A landscape with many valleys, sampled at points; each row gives a point and its height.
From any point a ball rolls to the lowest of the 2 points nearest to it. It stops when none of these is lower. Distance is the straight distance between rows; heights are no part of it.
J938: [ -5  28  -4  34  -4   9  -9  -4   8   8  16 -14  -5  13 -12  11  -5 -12
  -9 -15  14  -2 -11  13 -31]  h=4.48
J958: [-17   0  13  19  -7  12  -2   6 -18  30 -15  -5  22  12  -6  11  -4   6
   3   2   2   0 -22  -8 -18]  h=5.41
J184: [-23  20 -12 -12   2 -12  -8   9   4 -12  13  -9  11   2   2 -21  15 -15
   4  21   2  16  11   8 -10]  h=2.41
J871: [ 20   2   6   5  10   9   5 -15   3  16 -27  34 -19 -19 -19  19  -4   9
  -8 -21  20  -4   8   0   3]  h=3.51
J850: [-25   5  19  12   0  -1   4  15 -15  30 -29  -1  14  16   1   6   1  -3
  -5  18   4  24  -9  -2 -28]  h=5.62
J10: [ -2  -2   9  33 -12   5  -7   3  13  10  21 -14  -3  16  -4   1  -8   7
   2 -21   2  -1 -16  13 -18]  h=4.01
J353: [  9 -15  -9  -6   7   7  11   0  -2  -9  -3  23 -51 -13  -9   1 -19  11
  -6   5   6  -8  11  -5  33]  h=3.22
J19: [-27  26   5  -2 -11  -7   9   4  -4  -4  14  -9   4  12  -9 -16  15 -19
  -7  16   7   2   1  17 -16]  h=1.94
J206: [ 20   2  -9 -21   7  10  -1 -18 -11   7   7  17  22 -18   9 -22  11  -9
 -21 -35  -8 -13   8  -8  -5]  h=3.19
J724: [ -8 -30   1  18   5  10 -12  10 -12  -6  17 -11  16   5   1   3  -6   0
  -5 -12 -26 -35 -14 -16  26]  h=2.28
J208: [ -9 -23  -1  23 -23 -10 -16   8   1  19  17 -25  29  11   7 -14   2   7
  15 -12 -18 -11 -20  -6 -20]  h=4.04
J57: [ -8   8   7  29   7  10  -2   7  24  13  17  -3 -31   4 -22   2 -19  -9
  -5 -17  24  -8  -4  20   6]  h=5.59
J192: [  6 -26  -2  11   2  11  -2  -9   2  -9  -1  -7   5   8  -8   4 -13  21
 -13   0 -17 -34 -20 -17  32]  h=2.76
J943: [ -9  28  21  18 -11  10  20  -5  -1  -3  -9  11 -43 -20 -11  15  -6 -23
 -12   9  19 -23  -4  10  13]  h=6.18
J602: [  3  -8 -19 -17  10 -12   8 -11  16 -19   9   0  -8  13  -6 -25  -4  12
  -1  11   5  13  15   8  16]  h=4.78
J742: [-34   0   7  -5  -7  -6  -2  13 -21 -16 -11  13  -5 -18   5  -8  10   5
  -6  15 -11  -5  -5  -6  12]  h=3.60
J655: [-21  -5  -2  21   5   4 -18  22   8 -11   6  -9  -7  18  -6  12  -2 -13
   5  20 -12   2  -1  -3  14]  h=2.90
J738: [-12 -50  -8  16   2   5 -10  18  -6   6   4  -6  23  16   1   7  -7  13
   2   8 -30 -22 -13 -19  30]  h=1.79
J469: [ -3 -25   1   0 -22   1  -5   7 -14  24  14 -11  41   5  11 -31   3   7
   6 -23 -24 -11  -5 -10 -14]  h=3.65
J793: [  6  11   8  24   6  14  -7   3  22  15  13  19 -18  -2 -15   5 -14 -10
   0 -38  24   8  12  20  -1]  h=5.24
J229: [ 27   6 -13 -15  17  -8  -3 -22  -7   0 -11  -3  14 -23   5  14  -3  -4
 -10   6   4   3   1  -6  -5]  h=1.76
J360: [-29   4   8   2  -7   1 -10  14  -9 -17  -1  -1   6   7   9 -10  16  -1
   6  12 -16   3  -5  -6  -2]  h=3.80
J185: [ -7   3  -6   3   7  17 -11  -9  -8   6   5  -1  13 -10  -3  -2  -3  -5
  -5 -17   2 -10  -6  -3   0]  h=1.89
J800: [ -6   2  38  -5 -18   7   7  11  -9  10  -3  13 -10  10  11   1   4   8
  12 -21  -3   7  -4   1 -18]  h=5.64
J288: [ -7   5 -21  -9  12 -15  -8  17  11 -15   5  -6  12   3  -9  -8   6 -11
  13  31   1  28  15   6  14]  h=2.14
J44: [ 19 -13   4  -1 -12   6  -1  -6   0  20   4   5  19  10   8 -13   3  22
  -7 -40  -8   1   4   5 -23]  h=3.72
J436: [  7  -2  18  -6  -3  31 -16   6   7  20  11  -6  17  40   1   3   2 -24
  12 -25  -1   3  -8  -5 -21]  h=4.83
J751: [ 19 -12 -27 -11  24  -5  -5  20   9   0   0  -8  22  -4  13   7 -11 -17
  11  19 -15  10  27  -2  33]  h=2.00
J698: [  2  -5   1 -16 -11 -11   8  22 -20 -21 -14  18 -25  -5  18   9   5   8
  18  19 -13  23  13 -10  -2]  h=2.06
J266: [  8 -10 -14  12   1  -6  17  -2   1  -7   0  17 -53  -1 -13   2 -13  22
  -7   7  12   3   1  12   8]  h=3.54
J921: [-28 -20 -22   6  16 -21  -3   5 -21  -2 -16  -5  22  -6  -9  -1   8  12
 -13  29  -7   4 -24 -12  14]  h=2.87
J689: [ 14  25  -9 -27   3 -12   8 -30   1  -3  -9  -8  14 -40   9  21   5  -9
   5  18   1 -11   5 -15  -5]  h=2.33
J941: [ 13  -5 -15 -10   9  14  -2 -28  -3   6  11  -3  21   1 -11 -12   9   9
 -26 -21 -13 -39 -10 -15   7]  h=1.61
J497: [  6  31  -8 -21   7  -3  13 -13   6   4  -6 -11  16 -22  -7  12   7 -22
  10  12  15   2  12  -5  -3]  h=2.95
J933: [-23  25   4  -3 -10 -22   5   3   2 -15  17   5 -16 -26   8 -27  13  -8
  -3 -15  11   2   4  19 -18]  h=3.07
J7: [ 32 -17 -20 -13   9  -9  -7  19  12  -9  -6  -7  -1  10  19  26 -10 -12
  18  23 -21  12  20  -9  20]  h=2.60
J196: [-14  -7  -8  24 -13   2 -11 -10 -10  40  -4 -10  24  -2 -17  -5   0   9
  -5  -5   0 -10 -26 -13 -20]  h=5.22
J456: [ 24   0  12   0  -9 -10  17 -12   9  -5 -13  24 -35   8   7   3  -1  29
  -6 -16   8  13   7  11 -18]  h=2.11
J248: [ 13   2  15 -10   3  11  -2   1   1  31 -10   8  15  17   6  -3  -2  -2
   9 -15   8  35   9   7 -26]  h=5.56
J959: [ 11   7 -12 -14  -9 -11   9 -13  17 -34  10  -6 -14  -3  16 -11   0   0
  14   3 -10   4  19   5   4]  h=4.28
J663: [  0  -6  11 -11  -9  18  -5   7   0  30  12  -2  28  26   9 -17   1 -17
   7 -27   4  26   4   1 -28]  h=5.26
J891: [ -5  23  14  31 -22  -6   3  -5  -4 -30   1  -8 -35 -10  22   7   4  -8
   1   0  -7 -10  -2   3 -13]  h=1.67
J84: [ 14  -5  11 -23   2  13  -3 -27  -2  -3   1 -13  11  11  -4  -1   2  13
 -23  -2 -16 -44  -7 -20   4]  h=2.23
J883: [-40 -16 -19  17  17 -17 -17  18  -9  -4   2  -7   1 -13 -12  -3   0  10
 -14  18   6   0 -20   0  13]  h=2.72
J194: [ 21  -1  15   8 -13  18   4 -24  16 -16  -7  17 -34  -9   8   1  -2   7
   4 -24   2 -18  12   4   4]  h=2.53
J917: [  8   6 -15 -13  14 -11   8 -13  19  -4   7   4  -8   0 -24 -10  -5   2
   0  17  25  16   4   8  18]  h=5.00
J639: [  8  10   8   8 -16   9   1  -5  16 -18  11   9 -31  -3  16  -4  -5   0
  13 -19   5   2  16  13   0]  h=1.83
J449: [  9 -21  -4  -3  12   5  -2  -3 -21  27  -1   0  41  -7   6 -10   5   4
 -19 -17 -22 -35 -16 -23   5]  h=4.17
J176: [ 30   0   8 -12   2  11  -6 -21  14  -6   0 -15   5  18   6   4   3   6
 -17 -11 -10 -22   1  -9 -11]  h=2.91
J216: [ 10 -12 -10  -8   4 -16 -16  18  -8 -14  -5  -8  16   5  21  13   1  -3
   7  14 -16  20  11 -10  -6]  h=0.79
J134: [-23 -16 -17  -4   8  -9  -9   4   8  -6   4 -15  18  19 -10 -15   5   7
  -5  15  -6   4  -5  -2  16]  h=2.83
J919: [  7  14  -5 -29   8  11  -1   1  11   6   0  -4  21 -12 -10   2  -9 -20
  14  10   9   1  22  -4  20]  h=3.57
J845: [-12   2 -21 -16   7 -22  -6   5 -22 -22  -3   1  21 -36  27  -9  10 -13
   5   4 -12  12  12  -3   6]  h=3.94
J113: [-23  -2 -13  -9  13 -19  10 -16 -14   6  -8  -7  20  -5  -4  -9  21  21
 -17  23  -1  -5 -20 -10   5]  h=3.05
J320: [ 21 -15 -14 -20   6  -1   2  -2  13 -25  11   1 -12   4  16 -23  -4   5
   5  -6  -6  12  24   6  25]  h=4.56
J161: [-19  -6  41  -9 -20  17  -4  14  -4 -11  14  13  -4  16  11  -7   6  -1
  16 -24  -4  -8  -4  -6  -4]  h=5.88
J537: [-19 -25 -10 -11   6   4  -6  13   2   1  12  -5  29  19  -5 -35   6   5
   1  -3 -17  -5  11  -3  23]  h=3.13
J489: [ 31  -3  17 -28  11   5  -6   0  20  24  -6  -3   9  19   2   5  -4   0
  -2  -4   9  15  15   0 -18]  h=5.99
J439: [ 14 -11  12 -39   3   5  -6  16  19  -7  -4  -7   7  28   4  12   4 -13
  13  28 -14   7  26  -9   6]  h=4.15
J378: [ 14  26  23  -4  -4  10   8  13   7  22 -16  16  -9   2 -10  22 -10 -11
  13   8  21  14  12  10  -9]  h=3.50
J164: [  0 -16 -24  12  22  -6  -6 -12  -7 -25   7  -7  -7 -16   5  -4  -8   4
 -13  -2  -9 -11  -8 -11  28]  h=3.37
J306: [ 18   3   9 -14  19  19  -6 -10   7  37 -24  24  -3 -12 -25  22  -4   3
 -10 -11  22   5  10   1   4]  h=4.00
J368: [ 13 -23   7   7  -1 -11  -9  13 -18   3  -5  -6  14  11  35   9  -8  13
   2 -13 -12  21  -7  -6 -18]  h=1.92
J520: [-10   0  17  -3 -11   3  14  11   2 -13   0  14 -25  22 -10  -7  -2  11
  -1  12   0  -5  -5   0   8]  h=1.99
J731: [  0  20  -9  13  10  -2   7  -3  21   2  13  -2 -18  -6 -24   3 -12 -15
   3  13  29  12   8  19   9]  h=5.28
J428: [ 13 -28  17   5 -15  12  10  16   9  20   2  11  -5  33  -7   5  -9  20
  22 -14   9   8 -13   5  -3]  h=1.40
J350: [-29  10 -12  -1  17 -17 -10   2 -19  11 -10  -3  20 -35  -2   0   4 -19
  -6  21  15  14  -8  -5   0]  h=3.67
J877: [ -2  15  10 -14  -1  -5   1 -23 -20   2 -15  -3  10  -5  -1   3  23  16
 -20   3  -8 -22 -17 -10 -28]  h=6.26
J435: [-19  32  10  16 -15  -4   9  24   9  -4   7  -8 -20 -17  -7  13  -7 -33
   9  16  17  -4   8  20  -1]  h=5.83
J952: [  6  -7   1  11   4   5   2   4  -6   3  -5  19 -14 -14   1   5 -11  10
   0 -26   5   5   1   3  11]  h=2.77
J447: [ -3 -26 -15  14   8 -18   4  12  -2  12 -14  -2  -2  13  -3   0 -14  29
  -5  12   9  30  -8   8   0]  h=3.39
J251: [ 22  -3  -2 -28   9  -2  -3  17 -10  11 -15   7  15 -15  23   8  -4  -6
  10   3  -9  15  16  -6   4]  h=2.92
J669: [ -2 -27   2  -2  -5   0 -11   2 -20   8   1 -12  31   5  14  -8   5  16
  -5 -13 -30 -21 -15 -18  -3]  h=3.93
J736: [ 11  -3  17  11 -11  13   4  -5  16  29   7  -3   6  36 -17   4  -2  12
  13 -19  14   4  -1   8 -18]  h=2.54
J506: [  6   7 -14  21   7  -3 -21  10 -10  -7   5 -13   9 -13  10  11 -11 -10
   3  -8   6  22   1   4  -8]  h=1.77
J130: [-17  29  14   8 -25  -1   6  -7  -4 -16  14   5 -20  -4   2 -17  13  -1
  -8 -20   2  -9  -2  13 -28]  h=2.73
J211: [  9  15 -11   6   1  10  16 -36  24 -13   1  -1 -28 -21 -15  10  -2 -16
   3   2  18 -15   6   1  22]  h=0.21
J267: [ 23   3   3 -17   8 -17  19 -23   6   4 -11  28 -13   0  -6  -8   8  26
 -14 -16  14  17  17  20 -16]  h=2.74
J297: [-39   7  19  -8 -10  -2   3  16 -20 -10   4  11  -3 -15   8 -24   9   9
 -10 -14   1 -11  -4  -1   7]  h=3.45
J451: [ 26   2  -7   7   0  -1  13 -11  17 -15 -10 -10 -36  21  -3  14 -13   8
  -4  30   9   2   4   3  11]  h=2.31
J792: [-14 -23   1 -14  -2  10  -4  10 -11  21   0   0  32   5   6 -29  -1   0
  -2 -18 -12   0   1  -9   5]  h=3.40
J115: [-21   0 -28 -12  19 -15  -9   1 -13  -2   2  -3  22 -34   6  -5   8 -17
   4  13   3  21   4  -1  19]  h=3.81
J761: [ 26 -17   6 -16  18   1 -12   7   8  20  -7 -13  17  31   9  10 -11   4
  -2   6  -3  19   2  -6  -6]  h=6.34
J647: [-18 -10 -11  13   8  22  -6  -5 -17  30   2   0  25 -17 -21  -8 -11   0
 -15 -16   7 -17 -16  -9  10]  h=1.44
J890: [  4   0 -27  -1   2 -13  11   6  13 -25  -3  -2 -19  -9   0  11  -4 -13
  17  37  -7   4  13   0  22]  h=2.01
J505: [  4 -11  -9   3 -13   0   6  -3   0  24  11 -12  28  19  -6 -17  10  12
  -1 -16  -2   6  -6   1 -29]  h=4.07
J323: [-36  15  29  12 -11   8  -6  33  11   9  15  -5 -15  16  -8 -11   0 -22
   3  -5   9  -6  -4  18  -3]  h=6.25
J409: [  0   6  -6  28   2 -15  15 -24   1  -5  -3  -8  -3   4 -17   8   4  24
 -18   8   6 -22 -23   8  -8]  h=1.32
J263: [-10  18  -9 -20  -4   6   6  -9   2 -19  13  -1   2 -36  -3  -9   8 -23
  12   1   0 -15  15  -4  23]  h=2.88
J165: [ 20  -6  -4 -17  -2   4   1  14  29 -22  -5 -12  -6  19  16  28  -1 -15
  28  33 -22   7  17  -8   1]  h=3.38
J402: [-16  -7  31  17 -20   8   5  17  -3  24  -1   3   3  20   7   5   5   4
  21 -13   6  10 -21  11 -32]  h=5.32
J70: [  4  18  -8  -2   6  10  -1 -23  -2  -9   5   9  -1 -30  -8  -3   3 -14
  -6 -15   7 -15   8  -8   8]  h=2.40
J753: [-10  23   4  -6 -18  11   9   2  10 -20  10  -8  -2 -28  11   2   2 -23
  33  -1  -2 -17  19  -4   4]  h=3.36
J286: [ -2 -23 -24   7  13 -21  -3  20  -4  -5 -14  -1  -3  23  -2   6  -2  25
  -1  37 -12  28  -1  -2   3]  h=3.15
J142: [  7   7  -2  -8 -11 -11   3  22  -2 -20  -7   2   1 -13  27  13  -3  -7
  25  13 -14  19  19  -2  -5]  h=1.51
J226: [-35   6  34   2 -12  24  -5  26  -7   3   9   6  -6  10   0  -5   0 -19
  14  -7   3  -5 -11  -2   5]  h=6.08
J29: [  4  -6 -16 -33   9 -17   6 -17   0   3   9  12  14 -12   1 -35  10  13
  -7 -22  10  14  10   8   0]  h=3.42
J675: [ -5   4   8   0  -6  12 -13  17   4 -18  14  -3  -6 -10  15   3 -10 -26
  28  -8  -6   1  16  -3   9]  h=3.18
J612: [ 17   8   7 -29 -11  11  17 -12  11 -12  -7  12 -30 -22   2   3  -1  -6
   7  -2  -1 -16  21  -8  25]  h=2.22
J89: [ -1 -40   8   3   6  10  -7  28 -12  10   1   4   9  18   4  11  -8   8
   8  -4 -11  -4 -15 -13  19]  h=1.23
J224: [ -8  -3  -9  -7  -1  -6  -3  14   1 -18  -1   9 -21   8 -11   8   7  -1
   6  38  -8   2   6  -5  24]  h=2.50
J776: [-17  10 -12  28  -6  -5   2 -14  -4  33   2  -4  20  -4 -24  -4  11  -2
 -19  -5  16  -6 -20   6 -37]  h=5.02
J975: [ 11  -6 -22 -27  17 -23  -3 -11 -24 -10  -1   0  26 -29  13 -12  10  -5
  -8  -4  -8  10   0  -8   8]  h=4.08
J71: [  4   9  28 -14  -1   3   7  18  -2  16 -10  10  -3  25 -12  21  -1 -14
  11  22   7  14   2  -2   0]  h=2.59
J745: [ -6  -7  -7  27 -18 -14   5  -9   5   4   8 -18  11  12 -22  -2   5  26
  -2  20   3 -29 -24   3  -1]  h=1.88
J34: [-12  20   2   9  14 -12   5 -25 -24   4 -16  11   1 -28 -11  16   7   9
 -22  15   9 -13 -26  -8  -6]  h=5.98
J375: [ -4  -6   4  22 -18   8  -9   2   3  -7  21 -22  15  24   6   1  -3  11
  10 -27 -16 -14 -18  -6 -20]  h=4.50
J189: [  3 -15  13 -29  -2  -6   0  21 -18   1 -18  15   2  -8  15   1   4   8
   6  16 -10  13   8 -12   4]  h=2.52
J534: [ -8  10 -15  21   6 -18  -5  12  15 -14  11 -14 -19  12  -5   6  -7  -4
   1  24   5  21   1  16   2]  h=2.10
J150: [  6   7   8  20   8  10   2   2  11  25   2  -7   0  23 -15   8 -11   1
   2  -3  22  15  -4  12 -12]  h=3.34
J627: [  8  32  14   5  -3   0  17  -4  13  21  -3  20 -12   0 -19   6   4 -12
  -2  -2  29  11  15  24  -7]  h=4.18
J625: [-33 -10  -3  10  -5   7 -15   6 -13 -10  12 -12  18   2  -6  -7   2   6
  -7  -5 -21 -29 -17 -12   8]  h=2.71
J507: [ 13 -11  -1 -13  -2  16   3 -12   6 -18   1   6 -33   0  -1  -6  -8   2
   0  -3  -2 -17  14  -7  31]  h=2.81
J305: [-32  -4  17  20 -13   2 -18  31  12 -18  17  -7 -16  28   2   8   2 -16
  14   9 -14   2 -15   9   3]  h=3.41
J587: [ 34 -15  22  -7  -2  15 -10 -21  13 -12  -8 -11 -13   9  22  16  -2   9
 -12 -10 -27 -32  -3 -16   0]  h=3.52
J473: [ 16   3 -25  -6  13  -6   5   3   4 -17  -2 -12  10 -19   7  21 -14 -11
  15  16  -1   2  14  -2  21]  h=1.33
J644: [  3  21  10 -11  10  -8   2 -25 -14   0 -28  -5   6 -15  -7  19  11   5
 -19  28   3 -21 -10 -13 -15]  h=6.10
J842: [ -2 -13  23  -8   2  18 -10  25   4   7  -2   4  -2  25   4  22  -3 -16
  26  16   0  18   3  -6   6]  h=1.55
J798: [ 10  -7 -15 -20  21  -1   2 -36 -16   9   1  17  24 -30  -3  -8  21   4
 -25 -30  -1 -15  -7  -9  -2]  h=2.94
J906: [ 23   5  12 -26  -7  22  -6  -8   3   8   9   3  13  14  12 -10   4 -12
  -1 -32  -7  -5  11  -7 -31]  h=3.84
J849: [-16  22  11  -2  -4  -2  15  -1  -2   1   0   3  -6  14 -21 -13   5   5
  -9   8   9  -4  -7  11  -1]  h=1.37
J554: [ 10  -1 -29  -2  18  -1   3 -32  -5  21   0   6  19 -12 -13  -7   6   8
 -22 -14   6  -4  -7  -1 -12]  h=2.65
J349: [-16  34  11  29  -8   2  10   1   4 -11  -2  -4 -26 -29   0  25  -7 -28
   2  19  10 -22  -2   9   3]  h=6.02
J450: [ 11  -4 -17  -6  19   0  -8  18 -18   2  -2   3  11 -27  19   3 -12 -13
   5  -6  -5  11  14  -1  16]  h=3.23
J892: [-11  21   1  18   5 -17   2  -1 -31  -3 -19   5  -5 -31   6  22   0   0
  -4  23   5   0 -19  -2  -6]  h=5.89
J374: [-12  35   3  16  -4  -1   1   7  25   8  19 -12 -20  -7 -15  -3  -5 -31
   1   1  23   2   8  26  -7]  h=5.58
J418: [-13  15   9  15   2 -12   1  10 -20  13 -21  -2   0  -1   2  18   1   3
  -6  24  12  13 -13   0 -15]  h=5.78
J396: [-40  15  10 -11 -12  -3   8   5  -7   2  10  16  -5 -21  -1 -33  14  -3
 -10 -20   3   1  -7  14 -17]  h=3.28
J615: [  0 -16 -22  15   5  14  -8 -16  -1  17  19  -4  25  -8 -26 -13  -1   7
 -17 -23   1 -29 -18 -13  13]  h=1.00
J230: [  1 -15  -2  -1  10  -7 -16  16 -25   8 -20  -8  25   2  30  14  -2  -3
  -1  10 -18  20  -5 -13  -6]  h=1.39
J688: [  7 -14   8  14   5  11   7  -8 -14  10 -16  30 -15 -18 -12  12  -8  23
 -14 -32   2 -17  -7  -3  12]  h=3.09
J884: [ 19 -19  22  -7  -4  14  -4  -5  -5 -18   1   7 -12   7  25   5  -7   3
   1 -22 -22 -22   0  -8   6]  h=3.48
J995: [  2 -13   8  13 -30  -6   0  -7   7  35   9 -18  21  26 -19 -20   5  13
  14   4  -3  -1 -18  -3 -28]  h=4.47
J315: [  5  19   5  16  -7  12 -15   8   4  -1   5  -9  -7  -3   8   9 -10 -21
  16 -12   3   9   4   5 -16]  h=2.46
J114: [  1  16   4 -13 -18  -6   8  -9   9 -24  11  -3  -9  11  11 -26  11   2
   4   0  -2   8  14  17 -12]  h=3.97
J934: [ 12  18   6   1  -1  14   3 -12  28  11   5  18 -18   2 -22  -8  -1 -11
   6 -25  28   6  24  17   2]  h=4.77
J926: [-19  29   0  29  -4   2   5  -3   3  18   7  -1   0  -3 -20   6   9 -19
 -25  -8  23  -8 -18  14 -35]  h=4.81
J772: [-12   8 -16 -16  12 -15  -2 -21 -18 -21  -1  -7  15 -10  -4  -9  22  -2
 -15  16   0  -1 -12 -11   3]  h=3.27
J677: [ 32   4 -11   1  -1   5  10 -37  23 -14  -8  -4 -33  -4  -1   8  -4   2
  -2  14   9  -9   9   1  11]  h=1.46
J937: [  8  14   1  12 -20   0   0  -7  -3 -28  -5  -6 -19 -28  30   6   0  -2
  19 -14  -8   3   7   4 -15]  h=1.06
J874: [ -4 -12  10  -6 -16  -9  13  -3   0  16 -12  13   7   3   6 -21   5  37
  -2 -29  -1  10   5  10 -17]  h=3.43
J868: [-11  -2  24  19 -30   4   4   9   9  28  10 -13  19  36  -5  -7  11   0
  15   3   4   1 -21   6 -38]  h=4.91
J568: [ 15   3  -6   6  12   2  -3   8  23  17   4  -2  -6  18 -11   3 -19   1
   7  -1  24  33  11  16   4]  h=3.88
J640: [ 25 -24  12   9 -12  13   8  -7  -2 -14   0  18 -37   3  15   5 -11  13
   5 -25 -11 -10   0  -6  10]  h=3.08
J62: [ 16 -16   8  15  -4  -4  -1   8 -13  -2  -6  10  -8   2  20   4  -7  22
   4 -26  -3  15  -5   6 -12]  h=2.38
J771: [ 24  -8   7 -20   4  19  -5   3   1  10  11 -15  22  30  16  -2   4  -8
   6 -21 -16  -4  -3  -8 -14]  h=4.30
J178: [ 16 -24 -14  -8  11  -5  -4  -7  -2 -16  -3  -3  -4   8   0   5  -9  18
 -13   6 -14 -14  -4 -10  26]  h=3.10
J386: [ -9 -12 -14  -8   8 -16   1  12  -3 -13 -17   4  -3  18 -19   9   4  12
  -8  51 -16   3  -1  -5  13]  h=2.85
J426: [ 20  11  -1 -22  -3   5  -4  -6 -11  -4   6   3  18 -12  23 -10   7  -9
  -1 -25  -9   3  10  -3 -12]  h=3.44
J438: [  5  -2  -1   7  -4   2   9 -18  20 -22   4 -11 -32  30 -19   1  -2   9
  -5  25   2 -15   1   6  18]  h=2.96
J453: [  5   2 -20  -9  -1   6  19 -17  19 -16   2   8 -30 -33  -3   0  -3 -13
  16  12   6 -14  19  -8  34]  h=1.41
J894: [ -4  -6  -9   8   4 -10   0  -8   6 -12  -2 -22  12  23 -14  -9   4  21
  -9  24  -4  -7 -13  -4   0]  h=2.44
J406: [-14  16   9  12  -5 -14  28 -17 -10   2   0  -3  -4  12 -18   1  10  14
 -22  25  14 -13 -18  10  -8]  h=0.77
J626: [ 11   3   6 -37  -1  12   3  16  18  -1   4  -1  10   9   2  -7   0 -14
  22   9  -7   6  31   0  17]  h=4.05
J925: [ 31  -2 -25   9  16  -7 -14  -8  -6  -4  -4 -11  15 -11  11  14  -7   1
  -7 -12   0  16  -1  -4  -4]  h=1.24
J635: [ 13 -11 -13 -12  20   3  -5   3 -10  -6  -5  12   7 -30  11   1 -12 -11
  -5  -6 -14 -18  11 -10  32]  h=3.46
J973: [ 11  -7 -20  -3  27   8 -12 -16  -5  16   2  -5  20 -11 -11   4  -3  -5
 -24 -13  11  -5  -5  -7  12]  h=2.32
J862: [  3 -23  17  -4  -1   9  -1  20  -3  14  -5   7   1  20   4  11  -7  10
   9  -3  -2  25  -8  -3   2]  h=0.41
J442: [  1 -11  -1 -14   4 -15  16  -8  -5   8 -12  23   4  -6  -1 -20  11  23
  -9  -9  14  22   5   8  -6]  h=3.14
J728: [-31 -10  19  18 -15  -7  -5  25  -5 -10   7  -9  -1  30   4   0   8   5
   9  18 -12   0 -16   2  -9]  h=3.79
J790: [-28  16 -10   0  10 -21  -1  -5 -18 -13  -1  -4  12 -18  -8   4  11  -8
  -5  36   4   2 -13  -5   0]  h=3.49
J52: [-20 -14  -7   7   9 -13   2  16  -4  13  -6  -9   8   5   2 -20 -10   7
  -6   8  11  38   5  16  -4]  h=3.58
J704: [ 28  11  16 -11 -15  -5  13 -17   9 -14 -20  11 -39 -11  15  13   6  13
   2  -4  -3  -1  14   5 -15]  h=1.29
J55: [ -2  14 -20  12   5 -14 -10  12  17 -14  -2 -22   5  16   0  15   6 -17
  13  36  -3  22   6   6  -4]  h=1.42
J956: [  7  -1 -13  -8   7   4  -7  16  17   4   8   7 -10  -3  -4  -3 -16 -11
  16   3  14  25  22  12  22]  h=4.29
J788: [  4  -9 -10  -5  18  13  -8 -14  -9 -12  -1  10  -3 -19  -3  -5 -10  -1
 -18 -10  -5 -26  -7 -13  37]  h=3.56
J523: [ 13  16  14  10 -19  -2   8 -11 -13 -16 -19  18 -32 -30  22  17  -1   9
   6  -9  -2   0   5  -1 -14]  h=0.48
J26: [ -4  31  16  26 -16  -9  16 -12   0 -17  -5   6 -23  -9   1   4   8  -7
  -9  -5  10 -11   1  15 -22]  h=2.24
J817: [ -7   2 -12 -11   0  -6   5  -9   1 -15   9   2  -1   0  -3 -24  12  15
  -5 -16   2   0   2   9  -7]  h=3.66
J860: [-24  -3 -21  22  14 -16 -22  26   7 -13   2 -18 -16  -1 -11  11  -9  -8
  -6  22  -2   6 -12   7  17]  h=2.51

Call two points neighbours if one is among the 2 nearest of the other. Go from one point of each pair to the other, from neighbour to neighbour, staying as low as possible. Name the highest point that can't be avoided.
J185, J216 => J669
J615, J925 => J753
J10, J615 => J375
J473, J406 => J224
J523, J615 => J587
J216, J862 => J788
J406, J55 => J184
